A landscape with many peaks, sampled at points; each row gives a point and its height.
From any point a climber steps to the highest of the 3 points nearest to it. It stops when none of these is higher. Distance is the straight distance between rows; heights are no part of it.
j8: [ 34   1  38  35 -26  -4   9 -28  28 -13  -2  -9  -4 -36 -16   4 -10  -2
  -9  36  11 -11  -3  21   6   0  -7  -7 -16   4  36 -17  28 -27   3 -13
  18  28  42]  height 539
j984: [-36  12 -49  14  22  11   6  29  -7   6   5  -7  26  44  -1 -16   0  14
   5 -13 -16  21 -24 -41  -7 -14 -13  -2 -10   5 -54 -20 -25  13  -7  10
 -23 -14  -9]  height 196
j809: [  5 -28  26  -2  -6 -15 -11   2   9   3 -19  16  12 -36  12  -9   1 -14
 -15  13  16  -3  37  20   1  21  39   6  21  -2  38  11  17   0  31 -27
  25  19   3]  height 782
j76: [-20  16  21   2   6  -3   9  -5   7  -7 -13  -4   3 -11  -6  12  -5  -5
  27  21  15 -17 -20 -18  -3   1   1  -3   8  -6 -13   2   1 -12   0  13
  13   3  16]  height 276
j222: [ 25  -5  39  40 -22   7   2 -20  35 -16  -7 -21  -2 -42 -20  13 -16  -2
  -3  29  22 -17  -4  10   9   8   6  -6 -10  12  34 -14  26 -28  -4 -22
  13  24  42]  height 472
j933: [ 37 -12  33  18 -42 -19 -25 -29   3   5  -7  22 -21 -52   7  -1 -13   5
 -47  14  -3  -1  36  56  21   4   6 -11  -3 -10  52 -21  20 -11  29 -38
  14  29   9]  height 530
j909: [ 29  -1  32  18 -44 -20 -39 -13   4  25 -15  27 -43 -43  16   5 -20  12
 -41  -2 -22   7  56  64  26  26   4  -5   1 -29  47  -9   5 -14  29 -39
  -5  18 -11]  height 573
j421: [-10   2   0 -10  11  -5   6   5 -21  -3  -2   3   5  31   1 -11   8   4
   5  -2   9   0 -12 -15 -14   5   3   0   9  -8 -24   6  -6   2 -10  16
  10 -12  -4]  height 402
j347: [ 10 -25 -12 -37   5 -22   5  23 -24   4   2  24  -6  21  12  -1  14 -11
   6   1  -1  19  23  -7 -13 -11  12  25  18  -3   0  27 -12  21   0   4
  -5  -1 -35]  height 381
j681: [-36  -8 -53   1  21  -9  26  19  27   3   5 -19  53  29 -21  24  29 -35
  -4 -52 -42  33 -21 -55 -35 -33  -7  10 -10   8 -42 -21  -8  21 -44   9
 -43 -17 -25]  height 278
j492: [ 10 -22  16 -15   5 -15   2   2  11   7 -17  10  22 -18   8   1  12 -28
   5  -5  15  -3  21   2 -14  12  34   6  37   3  18  33   8   1   4  -2
  22  15  -9]  height 361
j781: [ 28  -7  -4 -31 -11 -15 -16  10 -38  15  10  38 -27  25  16 -21  -1   7
   3  -2   3  -3  23  26  17  12   2  10  17  -8  13  20 -21  17  17   2
   6   7 -27]  height 401
j39: [ 22 -10 -49  -3  10  32  -4   9 -66  -7  34  -3 -27  61  -4 -57 -20  44
  -6 -27 -17   5  -4  17  20 -17 -40  -3 -14 -11  -9  -7  -9  27  15   4
   2 -24 -16]  height 234
j592: [ 35  19  -6  -8  -2  19 -15 -10 -46   2  22   1 -49  10  13 -30 -22  23
  -5   3  -3  -7  -6  32  19 -15 -36  -7 -14   2   6   1  -4   3  15  12
   5 -12 -15]  height 442
j360: [ -8 -37 -37 -10  15 -21  13  21  -9  -6  14  16  30  47  -6   2  18 -15
   2 -34 -33  36 -10 -32 -40 -37  -2  30   3  -1 -28 -10 -19  29 -26  17
 -31  -8 -23]  height 219
j374: [ 23  10  -1 -10   1   2 -10  -7 -38  13   2  14 -24  33  21 -18  -9  10
   3  -6   4  -1  -4  23   1  -2 -16  -2   4  -4  -3  12 -12   8  13  11
   1  -8 -25]  height 528
j855: [-26  -1   1 -11  19  -4  25  10  36 -12 -13   4  23 -22  -8  23  15 -25
  21 -17  14  -2  -6 -24 -29   2  18   9  30  -4   0  40  17  -6 -22   1
  13  -6   4]  height 347
j131: [-59  14 -54  -1  24  12  23  17  26  12   5 -34  51  19 -20  29  37  -9
   9 -50 -35  35 -34 -54  -9 -12   4  -2  -9  20 -44 -28 -29  11 -33  10
 -42 -26 -25]  height 372
j515: [ 30  -8  31  14 -20  -8 -10 -29  15  -1 -21  -4  -5 -35  -2   1 -17   1
 -14  22  13 -11   4  26  14  14  16  -4   1  -2  29 -13  23 -11  13 -16
  25  19  26]  height 764
j709: [ -5  36  20  27 -11   5   7 -13  35 -15  18 -39  14 -37 -26  40   0  13
  19  36  11 -27 -18  -6  26  10 -10 -21 -28  26   5 -14  17 -15  -7  -1
  -7   3  47]  height 406
j92: [ 40  -3  34   4 -41 -13 -36 -22 -14  28  -4  28 -43 -35  23  -2 -14   9
 -37   2 -20  -1  36  72  29   8 -18  -7  -9 -16  46 -13   9 -11  27 -25
  -7  21 -15]  height 606
j310: [  7   4  29  15  -8   6   5 -13  29 -21 -19 -14   1 -26 -14   7   0  -3
   8  12  21 -25  -4  -5   8   1  12 -10   3   4   9  -2  23 -20   3   0
  17  16  33]  height 439
j272: [-34  -8 -31 -14  15  -4  14   8  -1   6  -5 -11  35  25  -7  15  16 -16
   8 -20  -8  16 -17 -30 -31 -12  -3  15   9  -9 -39  -4  -7   0 -27  14
 -14 -16 -19]  height 316
j637: [  7 -51 -30 -31  13 -17  14  29 -30   4  16  27 -14  53   2 -20  15   1
  -3 -32 -16  21  30   3 -12 -25  10  28  -8  -8 -10  19 -28  41 -13   2
 -36  -3 -22]  height 266
j373: [-31  12  10  -8   8   4  14  -5  31 -13 -13 -21  20 -32 -22  31  14  -4
  16   4  22 -20 -16 -29  -3  11  11  -8  11   0  -3  19  10 -10 -19   2
  10  -1  23]  height 358
j169: [  8 -27  15   6 -21 -24 -23   2   7  15 -14  31   4 -34  18 -13  -7 -15
 -26  10  -6   4  55  36  15  46  43   1  13  -4  54  11  16  -2  52 -33
   5  21  -3]  height 619
j500: [  7 -29   1 -24  11 -24  12  14  -9   1  -7  21   5  -1  22   0  11 -22
   7  -7   4  14  31  -1 -24  14  16  15  27  -3   9  19  -2   2   8   0
  17  12 -12]  height 380
j743: [ -9 -16 -16 -24  14  -9  16   7 -25   7   0   5   4  33  -1  -6  12  -6
  15  -6   2   6  -9 -20 -31 -11   4  18   7  -6 -20   5  -5  17 -15  10
  -3 -15 -19]  height 340
j622: [-15  -1   6 -19  10   0  17   5   1  -6  -2   3  15  10   0   5   9 -16
  21   2   5  -8 -12 -16 -25  -3   8   6  26 -14 -20  13   4   3 -10   8
  11  -3 -15]  height 479
j968: [-16   2 -37  -7  19  10  -1  18 -22  -5   5  -8  13  60  -1 -23  -6  12
   1 -12 -10  10 -24 -32 -14 -18 -16  -1  -5  -2 -44 -17 -18  10  -9  13
 -15 -20   0]  height 208
j150: [ 47  -3  26  21 -35  -8 -15 -27  -7  18   7   2 -33 -39  31  -1 -20   8
 -25  24 -12  -2  12  59  13 -14 -23  -4 -27  -9  33 -17  16  -9  13  -3
   5  27   9]  height 711
j555: [ 24 -10  25 -14  -7 -17 -19 -15  -4  10 -16  16 -11 -20  20  -6  -1 -11
  -6  18  14 -10  19  25   8  10  14  -6  21  -8  17   9   9  -5  25   1
  17  13  -6]  height 471
j161: [ 44 -13  38  29 -34 -11 -11 -30   3   4   7  -2 -28 -47   8   6 -23   1
 -40  30   1   6  18  69   7  -7 -13   0 -22 -15  49 -32  20 -14   5 -25
   3  29  16]  height 660
j597: [ 12 -12 -26 -21   8   1  -6   8 -50  -2  14  18 -10  53  11 -24  -7  10
   1 -11  -1   1  -1   1  -5  -4 -10   7  -7  -6 -16  11 -23  23   8  12
  -7 -12 -16]  height 373
j448: [ 37  18  22   2 -26   5 -26 -25 -33  20  11   7 -44 -14  24 -12 -12  27
  -9   7  -5  -8   8  56  15  -7 -45  -1 -21  -1  18  -1   2  -6  24   9
   2  15  -5]  height 692
j434: [ 12   6  -5 -18   9   2  -3  -6 -32  -2   6  -1 -12  23  12  -9 -13   3
   9  12  13 -13 -20   3  -2   0 -13  -4   2 -10 -16   2  -4   3  11   9
   8  -2  -9]  height 473
j517: [ 15   3  23  46 -32  17  18 -25  60 -14  11 -34   6 -55 -44  25 -15   2
  -1  40  28 -18   8   3  19   2  -1 -13 -24  22  36 -14  19 -29 -19 -15
   1  15  61]  height 459
j481: [-25 -18 -32   1  19  -4  16  20 -14  -4   4  -2  26  58  -3  -4  12  -9
   3 -24 -19  20 -12 -35 -34 -17 -12  10  -2  -2 -40  -7 -14  21 -26  21
 -19 -13 -20]  height 180
j145: [ 11  20  17   7  -1   8  -4  -7 -24   0   7  -8  -9   4  15  -4 -10   9
   2  19   4  -7 -22   6  -1  -2 -28  -4 -14  -3 -12  -2   5 -15  12  14
  12  -1   2]  height 417
j166: [-23  20  17   2   7  20  13  -4  52 -15 -10 -24  17 -41 -23  32  11  -1
  24   4  22 -20 -15 -26   6  11  35 -15   8  15   5  13   1 -20 -19  -4
  14   6  33]  height 314
j611: [ 27  10  39  17 -16   6  -4 -16  10  -5 -12   1  -5 -19   2   0  -6  10
   2  30  14 -20 -17  21   4   8  -9 -12  -9 -10  13 -20  19  -9   7   1
  12  29  19]  height 532
j99: [ 52  15  30  14 -38  -6 -17 -26 -17  11  20  -1 -48 -23  35  -9 -16  12
 -13  22 -11  -8  14  66  10 -21 -41   2 -32   2  28 -17  22 -17  21   5
  -6  19   2]  height 776
j329: [-58  19 -35  -7  33  14  22  14  16   0  -9 -30  38  18 -17  15  29  -8
  14 -29 -23  23 -33 -50  -8  -6   0 -12  -6  10 -49 -10 -27  -3 -32  11
 -24 -23 -20]  height 483
j541: [  3 -25 -31 -31  13 -11   6  20 -44   5  17  19 -11  63   6 -35  -1   2
   2 -14   1  14   7   2  -8 -13  -2  11   4 -11 -22  11 -20  31  -3   3
 -15 -16 -21]  height 338
j925: [ 19   8 -15  -8  10   9 -19  -4 -38   1  15   2 -21  28  10 -25 -15  21
   1   1   6  -6 -20   3  -2 -10 -28  10 -13   4 -10  -4  -3  -3  10  17
   2  -6  -8]  height 420
j727: [-18  16 -10  -4  15   3   8   0 -23  -6   7 -10   1  37  -1 -10  -4   1
   7  -1  -2   3 -28 -23  -9 -13 -10  -5  -5  -2 -42 -10  -5   0 -10  27
   4 -11  -5]  height 313
j414: [ 43 -12  34  31 -30  -3  -5 -24  14  -6  -2   0  -6 -52  -5   4 -13  -1
 -27  34   5 -12   7  38   2   8   0   1 -13  -9  50 -27  22 -22  10 -27
  15  24  27]  height 633
j692: [-32  18 -26  -1  18   2  10  13  -1   0   6  -6   9  34 -11   0   9   4
  14   0  -9  -7 -31 -37  -6  -5 -12  -9   1  -3 -52 -12 -15  -7 -20  14
  -7 -17 -11]  height 364
j323: [  9 -36  22  10 -13 -24 -25  -7  23   1 -13  11   4 -44  12 -12  -6 -12
 -31   7   8  -1  51  30   3  34  39   3  23  -6  58   5  17  -6  36 -41
  23  20  13]  height 689
j874: [  4 -47 -40 -30  22 -24  13  26 -27   0  15  32   9  69  -6 -14  18  -9
 -14 -33 -20  30  12 -16 -34 -32  -2  27 -10   4 -18  -2 -17  43 -16  15
 -33 -11 -15]  height 258
j795: [ 43  -8  38  22 -48  -4 -22 -35   4  18  13   9 -41 -55  16   2 -20  14
 -41  22 -23  12  37  79  17  -2 -19  -5 -30 -26  48 -20  16 -18   3 -23
 -17  23  -8]  height 628
j173: [-23  -1  13   5  15  10   0   5  70 -15 -16 -21  23 -44 -16  20   4 -19
   1 -12  31  -5   8 -30 -16   9  37   1  30  14  25  38  17 -15 -16 -19
   7  10  34]  height 690
j499: [ 35 -10  -2 -27  -8 -22 -12   5 -18  14  -6  28 -16   4  21  -8   7  -8
   6   3   4   4  30  26   8  13  15  10  22  -7  16  29 -11  13  19   1
   2   2 -27]  height 424
j548: [ 12 -16 -27 -34   0  -2  -2  20 -42   9  21  29 -26  52   4 -27   8   7
  -5 -16   1   9  17  14   6  -6  -2  15  -4 -13  -7  18 -24  29   1   6
 -13 -10 -27]  height 311
j377: [-17  -9 -16 -17  19 -11  28  18   9  -4  -8   1  27   8 -18  22  24 -31
  22 -25 -10   7 -19 -35 -33 -14  11  15  27  -6 -25  14   8  10 -25   8
  -1 -12 -21]  height 200
j750: [ -1  32  -8   6   9  15   0  -1 -31  -7  13 -18 -17  21   6 -12 -29  20
   7  22  -3  -6 -38  -3  10 -17 -55  -1 -23   8 -20 -19   0 -10   4  21
   0 -16   0]  height 186
j628: [  4  18  29  33 -22   8  10 -26  44 -17   5 -34   4 -38 -33  23  -6  10
   9  37  23 -21  -5  -3  10  10  -5 -10 -18  15  19  -9  25 -22 -13  -5
  -5  18  47]  height 452
j920: [ 31 -12  30  13 -16 -11 -11 -25  12   6 -17  13  -5 -41  14  -5 -18  -6
 -25  17  -2 -12  29  26   9  17  15  -7   3  -7  52  -6  23  -5  32 -30
  27  22  14]  height 635
j685: [  6  -6 -46   9  17  33 -10   6 -54  -9  20   0 -15  58  -2 -47 -27  20
 -16 -10 -13  12  -9  -6  11 -16 -38  -6 -13  -3 -14 -10 -14  27  13   8
   3 -26  -6]  height 292
j40: [-41  12 -39   3  26   9  21  16   8   4   7 -14  37  32 -12  17  26  -5
  12 -23 -18  18 -24 -49 -22  -9  -7   2  -8   9 -53 -21 -22  -3 -32   5
 -25 -23 -21]  height 706
j134: [ 20   1 -13 -24   1   9 -19  -7 -50  18  20  19 -54  38  16 -41  -8  29
  -5 -14  -6  -2   8  36  26  -3 -27   5  -1 -12   6  15 -17  12  13   6
   3 -13 -24]  height 440
j892: [-54  32 -22   7  21  10   8  21   5  -2   3 -22  18  31 -12  -3 -13  17
  14  -8 -12   3 -36 -48  21  -2 -17 -11 -10  10 -54 -31 -31  -4 -15  16
 -16 -24 -12]  height 195
j656: [-30 -15 -37 -14  20  -8  24  23  -8   0   3   0  28  40  -1   8  16 -13
   6 -35 -16  21 -18 -40 -41 -33  -2  10   6   0 -45   3 -21  13 -32  21
 -25 -20 -24]  height 230
j195: [-32 -15 -49   7  25  -6  17  13  16   0  12  -5  40  40  -3  12  31 -18
  -1 -36 -32  35 -20 -46 -30 -35  -3  17  -8   2 -43 -29 -14  16 -27  19
 -46 -13 -23]  height 240
j314: [-46   7 -50   0  23  -1  31  10  25   3  -3 -18  47  22 -15  31  41 -23
  19 -47 -31  31 -28 -51 -34 -17  -3  13   3   6 -48 -26 -19   6 -47   4
 -33 -21 -25]  height 322
j549: [ 14 -22   1 -30   9 -19   6   7 -24   7  -1  28  -8  17  12  -1   6 -18
   8  -2   6   5  19  13  -7   2  10  14  19 -13  -1  12 -18  12   8   7
  -5  -2 -21]  height 400
j433: [ 37   3  28   6 -22  -3 -10 -24  -6   3  -7   7 -18 -26  21   2 -14  10
 -10  28  -3 -22   9  39   8   2  -7  -7 -10  -4  18  -7   7 -10  18   2
  15  22   3]  height 601
j506: [ 19 -18  22  19 -31 -15 -22  -3   3  20 -14  28 -19 -44  13  -1 -18  -1
 -45   5 -11   5  56  49  20  31  28  -1   5 -10  57  -4  24 -13  36 -42
  11  22  -1]  height 572
j79: [ 19 -22  32   9  -3  -6 -13  -3  21  -3 -24   4   2 -36   5  -3  -2 -18
 -13  12  19 -11  26  10   0  16  29  -7  18   1  42   4  22 -15  21 -20
  23  16  20]  height 681
j45: [ 44   4  29   6 -34  -4 -26 -24 -26  18   9   9 -48 -28  22  -8 -17  21
 -25  11 -19   4  20  69  28 -14 -30  -7 -15 -16  40 -13   9 -17  18  -6
  -1  15 -10]  height 653
j845: [-74  24 -38   7  32  25  23  21  23   4  -2 -35  33   6 -22  14  26  10
  12  -7 -24  23 -36 -50   3  13   2 -11  -9  22 -51 -29 -34   4 -24   4
 -29 -22  -4]  height 342
j838: [  9  16 -28   0   8  31  -5   6 -50 -13  25  -5 -22  42   4 -33 -30  26
  -7   3  -7  -3 -22   1  15 -22 -59  -1 -20  11 -12  -5  -5   3  15  12
   2 -21 -12]  height 229
j675: [-62  17  -5  -6  18  11  19  15  38 -11 -11 -29  24 -14 -29  34  25  -9
  29 -22   3  -6 -17 -42 -13  -1  11   0   5   5 -21  15  -9  -9 -30   0
   5 -17   7]  height 155
j969: [ 22  24  33  34 -27   0   6 -37  22 -10   4 -24  -2 -31 -10  19 -12   2
   5  37   3 -22 -16  20  16   0 -16  -9 -28   6  18 -16  24 -21   2   1
  -3  12  33]  height 450
j267: [ 17 -20  21  14  -8   7 -12 -15  43 -11 -23  -3  12 -42  -7  -6  -9 -19
 -16  12  18 -12  15  -2  -4  18  39  -7  17  -2  44  -1  28  -9   9 -19
  27  21  36]  height 565
j482: [-29  35 -15  15  14  21   1  21 -16  -5   7 -18   1  32  -8  -5 -17  17
  14  17  -5   7 -37 -36   5  -4 -34  -7 -13   8 -40 -16 -18  -4  -7  15
  -3 -16  -4]  height 106
j69: [-68  35 -22   4  23  20  17  13  27   3   1 -39  26  -4 -25  26  19  15
  26  -3  -2  10 -27 -46  10  10  -8 -19 -15  19 -42 -19 -20  -3 -15   6
 -11 -17 -10]  height 232
j96: [ -6 -13  25   6  -1   8   6  -5  38 -11 -27 -10  15 -32   0   7   1 -20
   9   6  14 -16   4 -25 -11   9  31  -8  23   3  15  24  23 -12  -9  -1
  20  10  25]  height 661
j807: [  0 -18 -29 -13  26   3   2  15 -44   8  11  11  -2  65   5 -32   1   7
  -2  -8  -3  14  -3 -13 -16 -12 -16  11  -1  -1 -24  -1 -17  25  -8  11
  -8 -17 -11]  height 327
j962: [-24  25  22  15  -8  11   9  -6  32 -14  -1 -24   7 -31 -24  28   8  13
  23  14  12 -24 -22 -16   9   4   1 -13 -10  14   1   0   7 -12 -13   0
   5  -2  23]  height 288
j614: [ 41   3  32   3 -34  -9 -26 -27 -14  17  -3  18 -35 -25  16  -5 -14   9
 -26  20  -4  -6  17  57  14   0  -2  -7 -12 -13  40 -10   9   3  25 -16
  12  20  -6]  height 655
j913: [  0 -38  18   3  -2 -12 -11   1  35  -6 -22   4  12 -47  13   1  -2 -19
  -7   2  25   3  26   4 -12  16  36   1  25  -4  42  26  20  -6  19 -22
  24  17  17]  height 698
j385: [ 24  -9  25 -17 -22 -24 -20   3  -4  18  -9  43 -10 -27  30  -7 -13  -8
 -17   4  -1   3  50  37  13  23  26   6  23  -5  31  15   4  -3  29 -21
  10  11 -17]  height 523
j667: [-23 -23 -15 -18  19 -14  24  16   4  -8   2   8  24  23 -11  16  14 -25
  11 -16  -6  13  -9 -26 -35 -20   6  27  24  -5 -23  16   3  14 -32  13
  -7 -15 -26]  height 236
j661: [-23  42  10  11  -4  12  18  -5  32 -14  25 -42  29 -39 -20  32   4  21
  19  29  12 -16 -27 -18  27   8 -19 -20 -23  27  -4 -15  -5 -15 -11  10
  -7  -8  25]  height 356
j453: [ 27  10  12  -7  -8   2 -13 -19 -32  14   7   3 -33   6  20 -14  -9   8
  -1  12   6  -6  -1  27   9  -2 -25  -2   0  -1   9  -4   2  -1  18   6
   9  -9 -15]  height 575
j278: [ -9  17 -43  17  21  26  -1  20 -43  -9   5  -9   0  54  -3 -32 -28  21
 -14  -3 -11  -3 -30 -31   9 -17 -30  -5 -11  -1 -35 -20 -10  11   6  13
  -5 -21  -1]  height 130
j812: [ 39  12  33  30 -29   4  -4 -29   1   1   6 -13 -18 -31   9   6 -18   4
 -15  33   3 -13  -3  44   6 -15 -26   1 -35  -5  17 -18  19 -24   8   1
   2  12  18]  height 636
j958: [-11  27  28  10  -5   9   8  -7  15 -18  -5 -11   1 -28  -8  18  -2   6
  15  23   7 -18 -25 -17  11   4  -2  -3 -11   0  -9  -4   3 -10  -3  16
  13   2  20]  height 233
j248: [-43  -1 -25 -11  18   7  33  18  35  -8  -8 -15  37  -8 -27  41  32 -35
  12 -30 -10  22  -8 -46 -32 -12  12  10  14   0 -26   7   3   1 -47  -4
  -1 -17 -24]  height 53
j754: [-58  26 -21  -8  23  24  21  13  19  -3  -4 -24  22   7 -24  30  28  -8
  33 -26  -2  -2 -31 -47  -9   3   7 -13   0   3 -41  -5 -16  -5 -31  12
 -12 -17  -8]  height 287
j426: [  7 -32 -39 -22  15   1  -9  26 -45  -3  25  23 -15  67   2 -40   6  14
  -6 -29 -14  18  14   9   8  -9  -6  11 -13  -5 -19   3 -18  45   0  11
 -19 -22 -15]  height 308
j945: [ 33   0  23  -8 -35 -19 -34   5 -12  20 -11  37 -29  -7  29  -5  -7  10
 -26 -12 -15   2  47  59  38  31  17  11  18 -11  38  22   0   4  33 -14
   1  12 -16]  height 484
j206: [ 32   0  15 -25 -11 -16 -21   4 -21  15 -10  35 -37   2  26  -7  -1   3
 -13  -3  -1   8  35  45  32  21  14   5  18  -8  15  24 -11   5  27  -6
   3   6 -27]  height 449
j202: [-52  40  -4   5  18  17  12  15   0  -6   8 -25  14  -5 -25  16   0   8
  26  12   0  -6 -36 -33  17   5  -7  -6 -18   5 -44 -16 -20 -11 -15  11
  -5 -24  -1]  height 111
j559: [ 19   3  -2 -20  -4   5 -21   2 -39  14  16   7 -41  23  21 -28 -18  14
  -2  -7  -2   3   2  28  14 -13 -34  -5  -3  -5   9   1  -8  12  18   7
  -1  -5 -21]  height 485
j158: [  0 -13  20  31  -7  18 -11 -12  63 -21 -20 -18   9 -48 -25  12  -7  -8
 -16  15  27 -20   5 -25   3  15  31 -10  14  21  49   7  20 -17 -12 -24
  20  24  67]  height 564
j71: [  9 -25 -55  -8  19  16 -10  21 -49  -8  20  17  -9  72   3 -64  -7  35
 -10 -37  -9   7  10   6  11 -17 -17   6 -15  -6 -12   2 -14  44   4   0
 -15 -30 -10]  height 279
j662: [-48  37  -8  -2  11  23  22  11  30   1   4 -31  27 -27 -32  35  21  16
  33  -3   8  -2 -29 -34  13  18  -1 -21  -1  15 -18   0 -18  -2 -22   7
 -11 -19   2]  height 131
j346: [-35  35   0   5  13  10  15   4  14  -5   4 -24  14 -10 -19  27   4   7
  21   5  13 -10 -24 -31   1   8  -6 -21  -5   2 -24 -10  -9   3  -7  14
   8 -11  15]  height 164
j203: [  8   1  26 -10  -2  -8   3  -8  -2   1 -28  13   3 -21   9   9   7 -13
   6  10   7 -13   3   7  -2   6  12  -2  12  -3   8  14  17  -3  13  -7
  21  14   1]  height 513
j999: [ 15   4  31   7   0  -4   0 -19   4  -9 -11  -3   1 -27   6  17   0  -7
   5  21   9 -18  -3   4  -2   8   8 -13   2   2   9  -2  23  -4   6   1
  29  10  21]  height 510
j331: [ 40   5  26  38 -38  -2  13 -36  42 -20  11 -12  -4 -42 -18  15 -18  -9
  -9  33  15 -15   1  34   9  -1 -15   0 -27   8  37 -22  34 -33  -6  -6
  -5  21  42]  height 467
j866: [ 25 -10  -6 -31 -10 -29 -14  16 -27  16  10  39 -22  14  18  -5   9   0
   4 -15  -2  12  44  31   9  16  18  24  21  -6  13  28 -12  16  22  -5
  -8  -1 -28]  height 407
j624: [-51  27 -49  12  28  14   9  22  11  -2  -1 -32  31  37 -13   0  10  15
  10 -14 -24  18 -31 -48   9  -6 -12  -8 -13  16 -53 -33 -25   0 -15  16
 -31 -10 -10]  height 280
j376: [  9  -3  32   2   1  -4  -4 -17  13  -5 -19  -1   7 -31   2   1  -2 -10
   3   6  20 -15  10  -4  -9  14  18 -18  13   3  22  12  20  -4  11  -7
  33  24  22]  height 576
j3: [ 28  -9  26   2 -26 -15 -26  -9  -6  17 -14  24 -19 -39  28  -8  -5   7
 -31  11  -9  -3  41  46  21  25  21  -3   8 -11  40   4   0  -7  29 -26
  16  26   1]  height 559
j293: [ 38  18  13  -5 -29  -1 -24 -17 -38  16   4  29 -46 -11  28 -13 -14  19
 -13  -3  -8  -7  23  53  27   3 -16  -4   4  -4  16  -2   2   2  23   6
  -3   5 -20]  height 618
j98: [ 35  13  15  13 -16  -8 -22 -21 -30   9  10   0 -31 -10  17  -6 -12  14
  -7  27   3 -14  -7  32   7 -11 -35  -2 -18  -3  22  -4  14 -12  20  14
   6  13   1]  height 630
j296: [-13 -17  12   0  12   1   0   6  52 -12 -23  -7  28 -51   0  11   3 -27
  -5  -1  19  -6   9 -22 -24  12  41  -3  39  13  28  34  27  -5 -10 -15
  16   6  28]  height 725
j805: [  4  13  30  35 -19  23   8 -26  65 -18  -4 -34   7 -41 -40  19   0   3
  -8  23  37 -20   4 -13  11  14  24 -10  -3  28  34  -8  23 -23 -21 -10
   9  16  58]  height 503
j632: [  9  -8  -6 -13  14  -7   4   3 -30   0   7  21  -8  36  18 -19   1   4
  12  -5   0  -3  -5   0 -12  -8  -3   4  12  -5 -22  17  -9  14   2  12
   2  -7 -17]  height 418
j527: [  2 -30 -42  -8  21  10   7  14 -32  -7  24  11   9  70   4 -42   3   9
  -9 -29 -14  21   5 -12 -12 -23  -6   4 -15   1 -29  -6 -13  37  -7   9
 -20 -14  -6]  height 283
j536: [-26  10 -13 -11  15  -1   4   3  -1  -6  -7 -10  15  11 -13  19   9 -11
  25  -2   6   2 -22 -29 -21   2   2  -6  14  -3 -36   3  -5 -12 -18  14
   8 -13  -5]  height 659
j885: [-47   7 -16 -14  23   2  31  12  42  -1 -10 -11  27 -14 -20  41  34 -30
  16 -31  -9   6 -17 -40 -20  -3  16   2  14   1 -20  19   4  -3 -42  -4
  -6 -22 -13]  height 86
j186: [  5 -21  11   7 -32 -30 -37   5  13  20 -21  42  -5 -35  23   2 -13 -11
 -29   1  -8   7  63  46  23  43  40   5  13 -11  45  16   8  -5  53 -42
   1   8 -11]  height 588
j241: [ 12   1 -32 -10  19  16  -8  -1 -49  -4  16   3 -21  49   8 -39 -16  17
   9 -10  -3  -6 -21   9   0 -14 -24   8  -8  -3 -20   5 -17  18  10  14
  -3 -22 -11]  height 365
j357: [-46  18 -37   5  28  13  18  16  12  -8  -7 -21  28  20 -13  15  14   6
  20 -17 -12  17 -42 -44  -1   3 -13  -4  -8   8 -54 -10 -16   0 -20  18
 -20 -22  -9]  height 422
j68: [ 12   0  13 -10   0  -5   1  -2 -21   3 -12   8   9   4   9  -2   2  -6
  15  10  11  -9  -8   1 -11   3  11 -13  13  -6   1   5   2  -5  11   9
  14  14  -4]  height 466
j676: [ 13  -9  33  22  -7  16   1  -8  40 -14 -14 -16  14 -44 -19  10 -11 -17
  -8   7  25 -21  -2 -14   2  13  34 -18   9  10  34   7  28 -16   1 -16
  21  16  46]  height 543
j783: [ 14 -14  -1 -40  -4 -29  -6  16 -27  16  11  38 -20  34  14 -16   4  -1
   1  -8  -4  10  39  22   6  -3  10  24   7   0   5  28 -25  18  11   4
  -5   4 -33]  height 388
j155: [-25  31  13  10   4  10   8   3   6 -13  -1 -22  13 -19 -18   8  -5  10
  34  17   3 -18 -27 -23   9  -1 -10 -15 -14   4 -18  -7  -2 -16  -5  13
   6 -11  15]  height 253
j102: [-30  12  11  -9   8   6  14   1  15 -13 -15 -17  19 -13 -11  27  16 -15
  25  -7  12 -13 -18 -31 -19   8  18 -12   8   2 -14  16  -2  -4 -15   4
  11  -3   6]  height 438
j608: [-45   7 -18  -7  20  -1  26  11  12   3  -4  -5  26  24  -9  15  25  -8
  18 -22  -9   8 -29 -42 -27  -6   4   7   8   0 -40  -6 -11   2 -20  11
 -17 -10 -14]  height 441
j695: [  0 -21 -25 -27  20 -16  18  17 -22   4   9  21   4  52   8 -10  12 -10
   4  -8  -4  23  -2 -13 -27 -18   4  23   6  -6 -33  13 -19  22 -11  11
 -10 -10 -20]  height 299
j257: [ -5  23  10  -6  11  11   4 -10 -14   0   1  -9   1  -1   7   4   3   8
  23  16  15 -14 -24 -12  -2   4  -7 -12  -9   0 -25   3   8  -9  10  20
   6  -1   4]  height 353
j718: [-16 -15  10  21  10  12 -11  -3  86 -19 -16 -25  16 -45 -13  10  -2 -23
 -11  -6  35  -3   2 -22  -9  15  49  -7  26   9  37  33  17 -27 -14 -21
  11  18  51]  height 672
j678: [  6 -19  21  30   2  14 -10 -14  48 -15 -17 -19   2 -39 -12  -8  -3 -13
 -14   9  27  -9  17 -13   0  11  41  -3  16  14  48   4  26 -20  -4 -29
  22  17  49]  height 658
j312: [ 23  -7  11  -9 -32 -28 -33  12  -4  27 -13  46 -22 -12  27   3 -13 -11
  -6 -24  -9   6  57  39  24  29  27  22  13  -3  30  35  -3  16  40 -19
  -6  12 -21]  height 489
j923: [  6 -48 -40 -22  10  -6   0  35 -37   3  35  30 -14  71   4 -26  17   9
  -7 -44 -27  29  31   1  -1 -32  -4  26 -17  -7 -11  -2 -19  56 -10   9
 -41  -8 -20]  height 284
j579: [-12  38  18   9  -1   9   4  -4  -4  -8  13 -17  -3   5  -7   5  -9  15
  15  32   3 -18 -30  -6  13  -5 -31  -2 -15  12 -23 -12  -9 -26  -2  11
   7  -6   4]  height 343

For each start below, name the point where the climber stops.
j783 => j515
j347 => j515
j781 => j515
j662 => j40
j68 => j809
j312 => j515
